Each row is a point on a tangle of strands that fork and nearly touch. The rows are in no order.
Two points are linked if the straight distance between their rows is under 117. Some points are linked to none.
j_788: [-23 -25 -20  24   0  27  -4  14 -42 -13 -11  18  -8  18  29 -15   9  13
  -3 -21 -25   1   4  27   1 -22  15  20   2  -7 -31  16   9  17   7  -8
  11 -30  19  -6  -1   2  14   1  -3  29  31  23 -20 -10 -17  35  15   6
  18 -19 -11  -8 -19  19  25  13 -30 -25  18  -6  15 -24]
j_908: [ -8 -28 -27   3  -8 -39 -40 -10   9  -4  -7 -23  21 -30 -17  28  20  -1
 -37  -7   7 -10 -18  -4  17  22 -35  -3   9   7  35  -2 -10  -7  13 -10
 -20  51   2   4  -8  15  16 -29  16 -19  -8  13  29 -15  39 -53  -6   8
  11  39  11  19   4 -11 -48 -11  42  -7 -17   2   1 -32]
j_962: [-29   7  46  16 -23  20  18  31  -8  11  15  16 -17  13  -8  -6  -7  18
  10  16 -39  36 -15  21 -10 -15  30 -24   1   3 -19  12 -28 -41 -36  13
  17  -1   2 -28   3  12 -35  31 -26 -11   4 -14 -25  18 -19  13  20 -36
  10 -35  17  -6 -17  16  15 -16  -8  18   2   0  11  23]
j_30: [ 37 -13  -4   1  -2   0  26  -2   6  22  23  20  -1  -9  31  -9 -38 -19
 -27 -18 -12  27  14   7   7  22  26   8 -21 -38   2 -23  -6   7  27  18
   9 -38 -27  29   2  -2  20  11 -14   2  26 -12 -16  -9   8   0   3 -18
 -13   3   8 -27   8 -46 -28  -3   1 -27 -11   9  -9  29]
j_36: [ 39 -22   1 -26 -19  -4  30 -23  -1  25  19  18  -3  15  30  -3 -17 -16
 -15  -4 -28  23   8   7  13  23  41  -4 -16 -33  11 -26 -21  12  27  25
  16 -34 -18  19   7  -8   5  -5 -14   5  24 -17  -5   8   7   0  -3 -37
 -21  -7   7 -26   5 -30 -25 -21 -11 -15 -13   5   0  36]
j_793: [ -4 -18  46  27 -33 -19  16 -28  -2  11  -8  32 -21  26  29   5  -4  14
  17  -9 -15  15 -11  -9  -3 -18  36   3   9 -28  -1  -7  -8   9   3 -24
  14 -10   0  -3  31 -12 -21  -5  22   9  32   1 -19  45   2  14  11 -28
   2 -39 -13  -1 -41   3  12  -2  -6  -5   6   9  26  16]
j_722: [ 26  -3  -3  15   2  -7  12  24   9  19  27  22   7 -17  18  -3 -49 -18
 -29 -12   5  25  16  13   8  20  10  11 -24 -27   5  -9   2 -16  15  18
   2 -29 -27  29   5   6  27  22 -16  -9  14  -1 -20 -20   8  -3   9   1
  -5  14  15 -31   7 -41 -35   7  12 -19  -6  13 -22  17]
j_359: [-15  -3  -6 -47 -16  37   2 -40 -10 -23 -17   0  16  21  -5   1  47  10
  25   1  -4   0 -18 -34  -3  -9  -7   7  21  11  -7  -8  20  38  -5 -43
   6  31  17 -23  -7  25   7  -8  33  12   3  -4  25 -15  26 -31 -20 -13
   1 -34   9  23   7  31  28 -52 -12   4  16 -29  -3   6]
j_383: [  9 -21 -47  17  32  -1 -27   8  -8 -23  -6  -3   8 -16  24  -5   3 -12
 -36 -39  14  14  -7   7  15  20 -32  25  15  -1   8  25  31   3  32 -10
  -7 -33  16  22  -7   4  23  -4   3  12  14  19   2 -40   5  -9  -1  30
   2  24 -22  -6   0 -29  -4  26  -3 -35  11  15 -10 -15]
j_112: [  3 -18  -9   1  15 -11 -25  -9  11 -30 -14 -22  -9 -10  -5   4  30  12
   0 -11  29 -23 -12 -37   2   2 -31  24  22  -6  19  18  46  26  18 -20
  -5   9  12   9  -5  -2   1 -20  17  -6   6  23  46  -1  28 -25 -21  16
   0  14 -24  49 -20   2   8  18  -1 -14  -3  10  -6 -12]
j_687: [  2 -18 -10   1  -8 -19 -45 -30   8  -9 -17 -22  17 -28 -19  19  25   6
 -17   3  20 -16 -23 -22  14  20 -35  -1   8   2  33 -14  -2  -1  17 -18
 -24  57  -2  -1  -8   9  12 -28  29 -29  -7  22  32   1  33 -39  -7  -3
  20  16  14  29   5   3 -32 -21  42  -9  -7  -3  -4 -21]
j_195: [ -7   9   4  44  33 -23 -28  20 -12   9  -3   8  -4 -17  14  -3 -35  14
 -26  -5  27  -6   9   9  29   1 -19   8   5  -2  -1  14   9 -25  15  -5
  -8 -12 -10  26  24 -29  15   9  14 -19   0  16 -22  -1  -6  16  16  20
  17  19   2 -18  10 -22 -15  24  27 -18  13  19 -10 -36]
j_80: [-18 -18 -16 -49  -4  27 -14 -28  -4 -30 -15 -12   4   7  -7   7  51   5
  -4 -11   3  -6 -28 -33   1  -3 -18  24  27  21   5  -4  27  30   1 -32
  -4  33  15 -19 -18  18  15 -12  19   1  -4   6  31 -26  27 -50 -18  -7
   2 -11  -3  31   1  24  15 -45 -12  -6  -2 -14  -3   3]
j_830: [-14  35  25  18 -14  -6   5  44  19  22  13  -6 -27 -25 -23  -9 -40 -27
  20  25   1  10  12  13 -21 -10   0 -12 -62   7  -5   3 -11 -40 -20  43
  -8  -8 -18  15  -5   1 -35  41 -37 -17 -13  -3 -19  11 -27  14  -1   7
 -16  32   7 -16  31  -2   5  -8  -6  27 -10  13 -26  29]
j_656: [ 23 -33   5 -32 -24   0  22 -39  -9  29   9  12  -1  53  39   3   2  -4
 -16  10 -58  13  -4  17   4  12  65 -18  -4 -29  13 -22 -36  17  19  21
  12 -21   1   0   4 -11  -8 -23  -7  24  23  -7  -4  19   5  -1  -1 -45
 -10 -15   6 -16  -5 -22 -12 -39 -14 -16 -13  -5   8  30]
j_541: [  9 -20  -3 -22 -11   8  15 -33   3 -36 -13 -12 -16  37   0  21  43  20
  45  -2  -6 -26  -9 -33 -18 -19   8   7  12 -22  16  12  21  72   9 -16
  25  -1  38   3 -13  -1  -4 -18  23  26  20   5  45   8  10 -15 -44   0
  -9 -22 -19  21 -12  23  40   1 -28  -1  12 -33  -4  12]
j_495: [-27  33  54  14 -13  16  18  31  13  10   9  -8 -30   1 -21 -11 -15   7
  23  31 -20  35 -19   0 -23 -16  10 -22 -16  21 -25  12 -28 -51 -34  19
   9  23   7 -19 -13  19 -56  42 -34 -34  -1 -24 -27  40 -17   3   3 -32
   9 -14  20  -7  16  19   7 -26   2  40   1   2   4  31]
j_110: [ -2  40  15   1  13   5  -1 -31  24   3 -27  -4   2   9   4 -14  11  21
  59  -8  31 -18   5 -52 -27 -28 -34  10  27  19 -22 -10  19  32  -6 -51
  -2  31   8 -22  16  23   0  10  52   7  27 -12  10  39  33   0  -6  12
  27 -38  10  32  25  20  20   7  10  18   6  -2  14 -15]
j_88: [ -9  33  46  22  -1 -26   1  61  32  20  11 -14 -20 -17 -33  -6 -39 -31
  22  38  10  12  -2  -1 -32 -26  13   4 -58   2  -9   1 -19 -38  -2  44
 -12  -1 -11  14 -10   8 -33  45 -33 -31   0  -6  -1  36 -20   8  -1  13
 -20  37  10 -24  31   2 -16 -16   5  39  -6  19 -13  32]
j_339: [ 30  32  -5 -19 -10 -18  21   8   8   4   3  15   1 -23 -20 -12 -19 -32
   2  14  31  13  34  29   8  27   0 -37 -42  10  14 -22  -5 -15 -13  48
   9 -27 -31  13 -13 -13 -13  12 -14  -3 -31 -22  -5 -14 -19  35  -7  -2
 -32  11   1 -16  19  -2  15  16  -9  23  12 -11 -13  32]
j_948: [  3 -23  33  15 -31 -12   8 -45   1   5 -13  21 -16  41  23  10  15  15
  38 -11 -26  -3  -4 -24 -14 -17  37  -1   5 -36   5  -7   2  31   3 -22
  -3  -8  16  -8  22  -8 -23 -23  26  25  41  15   5  34  23  -5  -4 -22
  -8 -42 -15  13 -34   1  21 -10 -17 -14   6  -6   9  25]
j_596: [ 14   7  31 -23 -33   6  24  21  10  23  15  -5   2  -6 -28   3 -24 -12
   5  28 -13  29   7   2  -4  10  25 -21 -47   4   3  -4 -12 -32 -11  46
   4   4 -20  -1   0   7 -13  23 -37 -19  -7 -19   3   5  -3  -4  -6 -21
 -16   1   8 -13   8  13  -8 -24 -12  22 -15   3 -11  44]
j_344: [-23 -18 -28 -50  13  24 -13  -3  -8 -26   7 -22  11  -5 -13   1  41  -4
 -29 -14   1  -4 -18  -7   5  11 -20  23  29  32  -1   3  19  17  -2 -22
  -3  23   8 -15 -19  11  30  -7  -6  -2 -23   0  16 -37  11 -48  -4  -2
  -4  10 -10  24  -4  17  -2 -26 -13  -2 -15   2   8  -6]
j_688: [ -4  -9   9 -40 -14  24  18 -36 -22 -11  -8   3  17  27  -2  -4  34  20
   8   7  -9   7  -7 -11  -2  -7  11 -15  11  -4  -6  -5   5  21  -7 -27
  16  21   5 -10   0  -2   2 -19  14  16  -4 -10  16  -2   4  -7 -10 -16
  -7 -44   0   2 -12  31  21 -32 -22  10  10 -25  14   8]
j_473: [ -1 -25 -40  13   8  26  -7   5 -26 -10  -6  10  -4  22  45 -11  16   6
 -17 -29 -34  14  -2  13   3  -5  26  21   3 -14 -23  20  13  21  17   5
   2 -42  13   8 -10  15  17 -12  -8  38  40  35 -15 -11   3  11  17  -4
   9  -2 -11 -14 -21 -15  10   4 -16 -58   6  10   9 -14]
j_811: [ 24 -21 -55   3  28   5 -20   2  -3 -16   3   7   8  -7  38  -8   9 -16
 -36 -54  -2  32  -8   6   4  28 -15  28   6  -8  13  16  14  14  27   5
  -8 -45  13  19 -19  14  28  -4  -6  18  19  12  -3 -47  10 -18   2  17
   2  17 -11 -18   3 -45 -10  18   1 -54   2  14  -9   4]
j_758: [ 11 -13  15   2 -37  15  19  20  -2  35  26  20  -3  29  20   0 -18 -11
 -16   8 -62  30  -6  38  -6   0  58 -19 -20 -20  -4   5 -38 -23  -5  47
  16 -29  -6 -13 -10  11 -21  10 -27  20  21  -8 -23  19 -22  30  13 -42
  -6 -10   1 -23 -16 -16  -3 -11 -14   1 -17   4   8  34]
j_18: [-24  21   7   2  12  -6 -11  40   9  20  14 -26  15 -21 -30  13 -24   3
 -16  20   4 -14  -2   5  11  -7 -16  -8 -12  13  -4   2 -28 -41 -21   9
 -19  33 -14  -7   4   8  19  12 -18 -33 -33   4  -4  -6   7 -30  15   4
  24  24  34 -11  15  -9 -32  -2  38  -7 -22   5 -18 -25]
j_485: [ 25  -9 -33 -37  18   6  15 -40 -18 -26 -11  -1  13   4   3 -11  31   0
 -19  -5  25   0  12  -1   9   5  -3  -6  20  -5  28  -3  10  40  30  -2
  28 -30  19  30 -18 -26  13 -15   4  14   3 -10  30  -6 -16  11 -24  14
 -28   4 -24 -13   4  12  23  10 -27  12   4  -1  19   5]
j_132: [-16  36  13   4  18   4  17 -11   8  -1 -14   7 -12  15  16 -24   1  16
  50 -14  28 -14  15 -34 -29 -35 -23  18  38  29 -34  -7   5  18 -20 -56
   9  21   1 -28  24  17  -2  18  39  12  23 -27 -22  33  15  15   5  14
  27 -51  12  15  26  25  16  19   4  26  13   1  25 -18]
j_658: [-22  25 -24  21  45  -1 -35  27   3  -2   6 -22   8 -10 -19  -4  -4   3
  -6   6  17 -39  -5  16  25   6 -33  17  24  22 -25  -5 -17 -22 -24 -24
 -23  21   6 -16   5 -21  18 -20   5 -20 -49   5 -19  -1 -17   1  26  26
  22  21   7   4  24 -16 -19  17  30   5   6   3  -9 -53]
j_725: [ 24 -19 -23 -39  12   2   7 -42  -7 -33  -7 -17  -5  12   1   2  47   7
  -3  -3  20  -4   2 -24  10   5   1  -3  29 -11  39  -6  16  56  31  -3
  27 -19  33  32 -20 -20   5 -18  10   4  13   1  51   0   6 -13 -37   8
 -28  11 -27   9   0  10  27   3 -24  -4   3   2   6  12]
j_824: [-11  -4 -36 -41  16  25  -3   2 -15 -21   5  -8  19 -13 -13  -6  21  -7
 -30  -8  12  -5   5   9  14  17 -14  14  13  27  -9   7   4   7  -4  -7
   0  -3   2  -1 -15   0  28  -4 -16   2 -29  -6  12 -38  -8 -19   1   9
 -14  13 -11   6   2  12   3  -8 -16  -1  -5   6  10  -9]
j_367: [  0   1   4 -26 -20  -8  10  43  19  21  25  -9  17 -13 -22  15 -35 -21
 -14  14 -15  18  20   0  -4   7  17  -6 -33  -7  14  -9  -4 -34  -3  40
  -9   5 -16   2  -4  23  25  21 -37 -24  -4  -1   4 -31  24 -36  -2  13
  -5  32  32 -11   4  -7 -37 -20   6 -13 -27   4 -28  22]
j_893: [-32  18 -28  -6   3  -9  -9  48  16  15  18 -22  27 -26 -22  21 -14 -11
 -26   3 -11  -8   4  24   9   9 -23  -4  -7  23   9  13 -24 -37 -24  17
 -18  23  -5 -10  -5  22  24   9 -26 -18 -36   3   1 -41  14 -43   7  21
  11  51  23  -9   0 -20 -35  -4  34 -12 -27   0 -28 -26]
j_20: [  6  33 -15  25  47  -2 -30  12  10   8   5 -20   6 -23 -34  -2 -10   1
   4  17  30 -37  -2   3  25  13 -28   8  18   4 -11 -31 -30 -21 -14 -11
 -22  22  -2 -12  11 -28   4 -27   9 -25 -50   5 -11  10 -30  13  33  16
  15  17  10  -4  29 -17 -21  30  37  14   4   4  -1 -57]
j_82: [ -8  12  21  20   0  11  -3  23 -16  16   6  28  -2 -14  -5  -3 -32   7
  -6  -1  -1  11  18  38  20   5   6 -10 -14   7 -23   8  -5 -34 -10  17
   8 -23 -19   6   9 -21 -13  23 -15 -18   3  -5 -27  -1 -30  34  18  -3
  -1   8 -12 -23  11  -3  21   9 -11   1  10   8  -1   0]
j_450: [-23  42   4  13  -1   2  -1  44  23  22  16 -20 -20 -32 -27  -5 -32 -30
  20  25   1 -13  23   8 -15  -6 -15 -17 -61  17  -6  -6 -18 -42 -34  37
 -24   4 -12   6  -4   4 -22  32 -35 -17 -35   1 -19  -1 -16   1   1  17
 -11  38  14  -8  34 -11   5   2   3   6 -17   8 -40  14]
j_232: [  9  -6  11   4  -3 -18   9  44  14  26  34   3  15 -10  -5   8 -55 -18
 -24  10  -5  21  12   4   4   0  20  10 -19 -30   8  -7   0 -27  12  21
  -5  -4 -20  23   6  17  32  22 -28 -22  13   0 -10 -16  22 -22   6  10
  -6  30  30 -21   6 -27 -49 -10  18 -15 -22  13 -26  17]
j_660: [ 25  32 -21  30  32 -18 -19  12  14  16   4 -14  14 -43 -35   7 -23 -19
  -9  16  32 -37  13  13  18  30 -26 -11  -1   2   8 -32 -28 -18   1  10
 -25   7 -12  -4   4 -16   4 -18   9  -9 -50  -3   5 -11 -31  11  21  22
  -7  34  16  -5  27 -19 -35  30  36  17  -4  -1 -13 -46]
j_389: [-15 -27   2   6   0  -9 -26   9  -7  -3 -12  -1 -10  -4  22  14   4  23
 -19  -8  -7   7 -17 -21  15 -11 -10  17  17  -8   9  18  20 -10  -5 -22
 -12  10   0   4  16   8  33  -8  -1 -14  10  31   0 -14  42 -44  18   5
  20   9  18  13 -30  -9 -17 -14  21 -36 -20  11  -6 -15]
j_552: [ -4  -5  32   7 -39  19  16  38   6  25  23  10 -20  12  -5   2 -15  -5
   4  18 -65  35 -10  30 -18 -11  42 -22 -29  -9  -2  20 -36 -44 -20  51
  10 -20   3 -15 -15  19 -39  28 -40   1  17 -12 -24  15 -24  26   6 -29
  -6  -6   6 -18 -15   0  10 -15 -22  21 -22   5   2  41]
j_328: [ 15 -29  -3 -37  -7   8  -1 -48  -6 -27 -11  -4  -9  40  12  15  52  14
  20  -3 -12  -7  -4 -25   4  -4  26  -2  17 -28  30  -6   7  53  15 -10
  11  -8  33  10 -12 -10  -5 -31  18   9  23  16  43  10  19 -24 -32  -8
 -21 -14 -13  10  -8   9  27 -25 -27 -21   8 -11  -1  24]
j_240: [-32 -14  -3  21  28 -29 -34  24  -4 -22 -18  -4 -18  -7  21   4  12  22
 -10  -9   3  -9 -18 -19  10 -27 -30  26  23  14   3  42  20 -13 -14 -31
 -11  -2   3   5  20   2  33   0  10  -4  -2  29  -3 -11  35 -20  15  28
  33  14   9  17 -19 -11  -7  11  27 -30  -4   8  -4 -41]
j_862: [ 34  38  -9 -23   4  -8  17  -2   8   8   0   0  10 -31 -34  -5 -10 -30
   0  23  39  -3  34  13  13  36  -5 -37 -30  26  10 -27  -6 -10 -15  38
  -2  -8 -31   5  -8 -15  -2   3 -10  -7 -45 -16   7  -5 -19  20  -5  -1
 -31  13   4  -1  23   2  -3   9   4  24   4  -6  -3  14]
j_525: [ 16  37 -11  35  22 -19 -15  21   9  20   5   3  12 -36 -24   2 -41 -24
 -17   6  40 -22  23  23  19  29 -21 -18 -20   5   9 -22 -12 -21   4  19
 -17  -5 -25   9   5 -21   3   8   3 -11 -34   0  -2 -20 -28  14  15  21
 -10  31  16 -15  32 -22 -27  29  25   8   7   4 -24 -23]
j_326: [ 29  27 -17  15   2  -6  -1   9   4   0  -1  34  15 -17  -4 -13 -35 -21
 -16 -18  33  12  35  36  15  31 -11 -24 -34   4   5 -25   9 -10  -1  34
   5 -37 -28  12 -13 -21  -7  12   5  -6  -9 -22 -14 -34 -23  42   5  11
 -19   8 -11 -26  25 -17  14  24 -10   9  27  -8 -19  16]
j_52: [ 14 -27  17 -17 -22  -9   8 -58  -6 -10 -11  10  -9  65  29  18  37  11
  38   3 -35 -15  -2 -14 -16 -11  45 -11   8 -44  20  -6  -5  44  11 -15
  -3  -5  27  -3   0  -9 -21 -40  27  35  30  15  18  25  23  -7 -25 -21
 -15 -32 -13   6 -18  -1  24 -22 -21 -16  13 -20   3  27]
j_302: [ 12 -23   8  -9 -27  -1  23 -18  -9  39  23  18  -1  56  44  -3 -11 -11
 -27  13 -71  14  -8  35  -5   5  71 -20  -4 -23   1 -12 -42   6  15  31
  14 -25  -7  -8  -5   7 -18 -10 -12  36  24  -8 -23  24  -7  21  11 -54
   0  -9  -1 -10 -16 -31 -12 -24 -10 -10 -11   2  13  25]
j_219: [ 25  12  49 -33 -24   1  28 -13  -6  16   2   2  13   8 -26   2   2  -2
  14  30 -15  29 -12  33  -3   3  11 -39 -14  12   0   2 -18 -33 -17  27
  10  11 -18  -7  -7  -7 -44   1 -18   3 -30 -42 -10  24 -31  36 -15 -31
 -25 -17 -10 -17   1  24  24  -2 -19  37  -1 -20  10  41]
j_15: [-32   5  15  29  19   0   9  12 -10 -16 -19  15 -32   9  27 -15   4  24
  39 -23   3 -18  15 -17 -26 -47 -18  34  29  30 -27  19  11  20 -25 -44
   0  -8  12 -25  30   1  13  28  20  16  26  -8 -29   5   7  28   9  25
  33 -45   3   7   6  26  20  24  -6   1  19  -2  24 -16]
j_505: [ 10  18  41  -6 -19   8  13  -7  -9   6   5  12   1  -1 -20  -4  -2   1
  17  17  -7  13 -10  48  -9  -6   2 -32  -6  17 -23   6 -13 -40 -30  18
   6   7 -13 -12 -11  -8 -63   3 -22  -6 -26 -35 -32  28 -47  55  -5 -18
 -16  -4 -12 -13   9  19  35  16 -22  41   4 -20  12  32]
j_928: [ 16 -25 -35   5  15  14  -9  -1 -10   1   6   5  -7   4  49  -5   7   3
 -30 -32 -28  22  -7  -4   7  14  12  20  10 -21  -2  13  16  13  22   3
  -5 -42   7  19  -5  13  21 -14 -14  20  32  31  -7 -17  22 -18  14  -3
   0  14  -3 -13 -20 -41 -11  -3  -1 -64 -16  17  -4  -2]
j_22: [ -3  -4   3  20 -13   6  30 -24   7 -21 -20  -3 -19  12   2   8  12  28
  52 -16  16 -33   4 -26 -34 -30 -11  12  11  -8 -12  22  28  51   5 -30
  21  -2  21  -4  12  -9 -18   3  21  30  30  -5   3  23 -10  25 -31  21
  17 -31 -23  13 -22  33  38  45 -19  27  12 -25  12  -7]
j_395: [ -3 -16 -15  -8   0  17  23 -31  -1 -35 -11 -14 -15  12  -4   0  27  18
  27  -4  20 -27  -5 -33 -17 -13 -11  14  12  -8  -1  14  35  58  13 -23
  27   7  22   7  -4 -11  -4 -11  20  22   7   4  24   5  -7   1 -37   8
  -1 -18 -23  25 -14  29  36  16 -22  17   7 -21   9  -5]
j_496: [ -9 -26 -37  -1  -6 -44 -23   9  12   5   8 -19  24 -28 -10  30   4 -10
 -45 -18   0   6 -10  12  17  23 -28  -3   7  14  33   7 -11 -11   6  -3
 -11  34   2   8  -4  24  29 -15  -2 -11  -7   4  21 -34  31 -57  -6  17
   2  50  14   5   3 -24 -56  -5  40  -6 -20   5  -8 -31]
j_963: [ 37  35 -20 -24  24   4   2 -18   6   5   3 -19  28 -34 -40  -3   5 -24
  -1  25  39 -18  26  -3  16  35 -13 -20  -2  28   4 -36  -7   2 -10  16
 -17  19 -15  -1 -12 -16   4 -18   0 -10 -60 -12  14   0 -24  19  10  -1
 -23   6  -4   8  22   7 -20   3  16  24  -1   3  11  -9]
j_333: [-11 -32 -29  30  -3  23  10 -18 -24 -27 -24   5 -22  12  20  -5   1  12
  11 -18   5 -30   9   7  -1 -14 -16  20  -4  -8 -26  12  33  37  34  -7
  32 -23  32   7  -2 -15 -10  -1  16  19  34   3 -17  -3 -35  41 -20  25
  20  -5 -31   2 -10  27  40  42 -28   7  24 -26  10 -29]
j_479: [ 13  -2   0   1  10  -5 -30 -38  14 -16 -19 -23   9 -20 -12   2  29  17
   9   5  43 -27 -13 -47   3   8 -31   3  12  -4  26 -13  27  20  19 -21
 -16  41  -4  10  -2 -11  -7 -26  38 -19  -3  23  44  15  21 -14 -16   1
   8   2 -11  45  -6   9  -4  -2  23  -3   3   3   6 -18]
j_986: [-14   7  23 -17 -15  18  37 -30 -26  -6  -4  12  16  31   1  -9  17  10
  35   3  -6   2 -12   4 -27 -25   5 -15  24  -4 -24  -6   4  18 -13 -45
  19  35   5 -26   8  14 -21  -7  23  28  -5 -34  -8  14 -11  18 -10 -10
   0 -61   2   5 -13  36  32  -1 -22  34  18 -33  21  -1]
j_882: [ 27  -5  49 -28 -37  -5  30  -4   2  23   5   7   9  12 -20   7 -14  -6
   8  26 -21  39 -14  17   6   9  32 -28 -28  -4   5   1 -21 -24  -1  40
  16   4 -16  -1   2  -5 -26   7 -19 -11  -4 -34  -3  22 -16  15 -12 -35
 -24 -14  -3 -18  -3  19  -1 -20 -14  32  -5 -12   3  48]
j_945: [ -5 -24  12  14   1   0 -23   7   6 -10 -22   7 -31  13  31   8  22  21
  16 -19 -22  -2  -8 -42  -7 -26   2  25  21  -6   1  22  29  17 -15 -22
 -15 -15  15 -14  11  14  21  -6   6  11  32  35  10  -2  52 -31  12  11
  14 -16   4  27 -43  -4   5  -8   1 -46 -14   7  -6  -2]
j_564: [-33   2  15  20  26  -5  -9  17 -10 -14 -17   8 -21   0  20 -15   4  27
  10 -10   9 -10   1 -19  -2 -27 -17  26  21  15 -17  23  18  -2 -23 -38
  -7  -2   0 -10  26  -7  26  15  12  -2   2  14 -14  -4  18   4  17  15
  33 -23  11  14 -11  12  10  10   9 -16  11  13  14 -30]
j_916: [  6 -23 -24   1  18  -2 -18  -7  -5 -30  -6 -16  -6 -11   8  -7  21   6
 -18 -20  24  -7  -6 -21   9   9 -26  21  22  -8  14  26  40  22  29 -14
   0 -16  11  21  -4  -4  12 -18   5   6   9  25  27 -14  14 -19 -14  17
  -7  18 -23  20 -21  -5   6  20 -12 -22   3  17   1  -8]
j_540: [-14   2 -49   4  11 -29 -13  36   8   7  17  -3  32 -27   3  18 -12 -19
 -45 -26  -3  12  -2  32  14  25 -25   3   1  18  18  22  -8 -24  -7   6
 -10   0   2   5  -5  25  35   9 -13   3 -20   3  -2 -62  12 -36   2  31
   5  54  14 -13  -1 -34 -36  11  28 -21  -9   5 -27 -27]
j_10: [-27 -19 -31  -4  11  36  -7  13 -27 -27  -2   3  -2  -4  10 -14  15   9
 -16 -13  -9  -6  -1  15  11  -5  -9  28  13  14 -33  23  18  12   1 -16
   9 -15  11  -4  -6   3  29   3 -17  14   1  14  -5 -29 -13   2   9  14
   8  -2 -13   2 -13  19  18   2 -29 -14   7  -1   7 -26]
j_853: [ 19  24 -25 -13  31   9 -10 -28   4  -7  -2 -25  27 -29 -34  -6  16  -6
  -7  14  42 -27   6 -18   8  25 -22  -4  19  15   1 -28   8  13   2  -9
 -16  35  -6   0 -11 -18  11 -32  15 -10 -49   2  14   8 -22   9  10   2
 -10   2 -12  19  13   9 -17   5  17  24   0   7  18 -31]
j_987: [ 16  10 -15   0  26  -1  -8 -37   1 -13 -12 -19  14 -24 -20 -11  18  12
  -5  10  51 -25   8 -29   6  12 -21  -2  18   4  11 -17  28  20  21 -11
  -8  23  -7  14   3 -28  -4 -24  24  -7 -19  15  25   9  -8  10  -6   5
  -9   2 -20  23   1  11  -6   9  12  16   9  12  20 -30]
j_103: [-16 -16  40  37 -42 -23   4  -2 -19  10   4  44  -9  54  36   4   4  -3
   7 -12 -45   6 -30  38 -33 -31  49 -10  29 -21   2  -4 -39   1  -1 -15
   2  -7   6 -32   8  13 -34   1  23  31  17 -10 -39  34 -28  46  19 -25
   9 -45 -12  -4 -57  12   8  22  -3   6  18   3  33  15]
j_308: [  7  -8  10 -39 -33  10  20  38  17  19  24  -7   4   0 -16   7 -30 -20
  -4  20 -31  28  20  -6  -8  11  36 -12 -42  -7  12 -12  -8 -30  -6  53
   0  -6 -15  -3  -5  20  10  23 -41 -19   5  -7   5 -22  19 -22  -3  -3
 -12  13  24 -11   5   1 -23 -36 -12  -7 -26  -1 -22  46]
j_544: [ -7 -25  33  26 -37 -15  14 -21 -14  20   6  33 -12  50  38   6  -2   0
   3  -6 -46  10 -17  22 -16 -15  55  -9  14 -31  -3  -5 -29   6   6 -10
  12 -11   4 -17  14   1 -27 -12  17  30  24  -1 -30  36 -12  27  17 -35
   1 -39 -14  -7 -46  -1   7   1  -8  -3   6   7  26  15]
j_347: [ -7  22  20  -7 -14  10  -1 -48  10   8 -35  14  13  13   5  -8  13  15
  53  -5  16   2  -2 -49 -16 -21 -20  -1  20  10 -13 -12  21  21  -5 -52
  -4  31   7 -30  23  29  -7  10  49  11  32  -7  21  21  36  -8  -8  -7
  15 -41  15  30  15  24  27 -22   4  12  19 -11   2   6]
j_323: [ 25  26 -25  21  20  -6 -11  -3   2   2  -5  22  17 -29  -7 -12 -28 -12
 -23 -13  45  -5  30  23  18  35 -20 -13 -10   7   6 -14  15  -6  16  16
  -9 -25 -21  16   0 -26   1   4  12  -2 -16  -9  -4 -29 -26  28  10  21
 -16  13 -13 -15  22 -15  -6  23   3  11  21   8  -7 -13]
j_453: [-22  28  60  18   5  -5   2  54  30  15  10 -21 -19  -1 -30  -8 -33  -7
  16  43  -6  26 -18 -13 -31 -28  16   5 -35  15 -18  10 -25 -43  -7  36
  -8  18   0  -2 -12  11 -31  47 -36 -48   6 -13  -5  43 -12  -6   7  -9
   5   7  17 -16  29  12 -15 -33  11  37  -3  18   2  33]
j_253: [-16 -15  -2  29  -7   7  16 -20 -22 -24 -20  16 -12   9  15  -5  -5  18
  22 -16  16 -28  12  10 -12 -26  -8  13   9  -5 -24   5  25  26  14 -26
  24 -10  14   0  16 -27 -19  -2  15  10  27  -4 -25  11 -29  53 -14  20
  20 -20 -25   0 -15  30  40  42 -27  22  26 -20  20 -28]
j_603: [-35  -2 -26  23  36 -29 -34  23  -2 -19 -10 -22   0 -15   2   3   8  10
 -19  -2  14 -27 -21   0  21  -8 -41  20  26  19  -1  25  -3 -18 -10 -32
 -15  17   4   2  13  -5  27 -14   9  -9 -26  22  -2 -10  16 -16  15  26
  31  27   5  13   1 -16 -21  13  33 -10  -3   9  -3 -61]
j_276: [-10  44   9   3  14  14  -7  33  15  22  19 -27   0 -27 -42   1 -20 -12
  14  28  11 -19  11   2   1   2 -17 -13 -28  25 -16  -8 -28 -42 -38  19
 -24  28 -13  -9  -6  -1  -8  11 -28 -32 -49  -3 -11  11 -12 -12  16  -3
   4  19  18  -7  31  -6 -10   4  20   4 -14   8 -22  -2]

A fork is a point with three links. Follow the links from the first point to the second and name the forks in between, in order.
j_52; j_22 => j_328
j_383; j_687 => j_479
j_963; j_564 => j_240

Follow the links from the first point to the second, and from the first to the third. Name the last point that the two ways share.
j_395; j_103; j_485 => j_328
j_485; j_22; j_948 => j_328
j_525; j_928; j_496 => j_479
j_945; j_660; j_15 => j_240
j_132; j_963; j_945 => j_240

A fork is a point with three links, a tip a point with one. Leave the first point through the second and follow the links. Name the first fork or tip that comes.
j_240; j_603 => j_479
j_916; j_383 => j_986
j_347; j_110 => j_240
j_564; j_15 => j_347
j_103; j_544 => j_328

Name the points in between on the shortest way along the links from the first point to the second, in order.
j_219; j_722 => j_882, j_596, j_308, j_367, j_232
j_540; j_302 => j_893, j_18, j_276, j_450, j_830, j_88, j_453, j_495, j_962, j_552, j_758
j_824; j_862 => j_10, j_788, j_473, j_928, j_811, j_383, j_916, j_112, j_479, j_987, j_853, j_963
j_564; j_326 => j_240, j_603, j_658, j_20, j_660, j_525, j_323
j_253; j_793 => j_22, j_395, j_541, j_328, j_52, j_948
j_112; j_540 => j_479, j_687, j_908, j_496
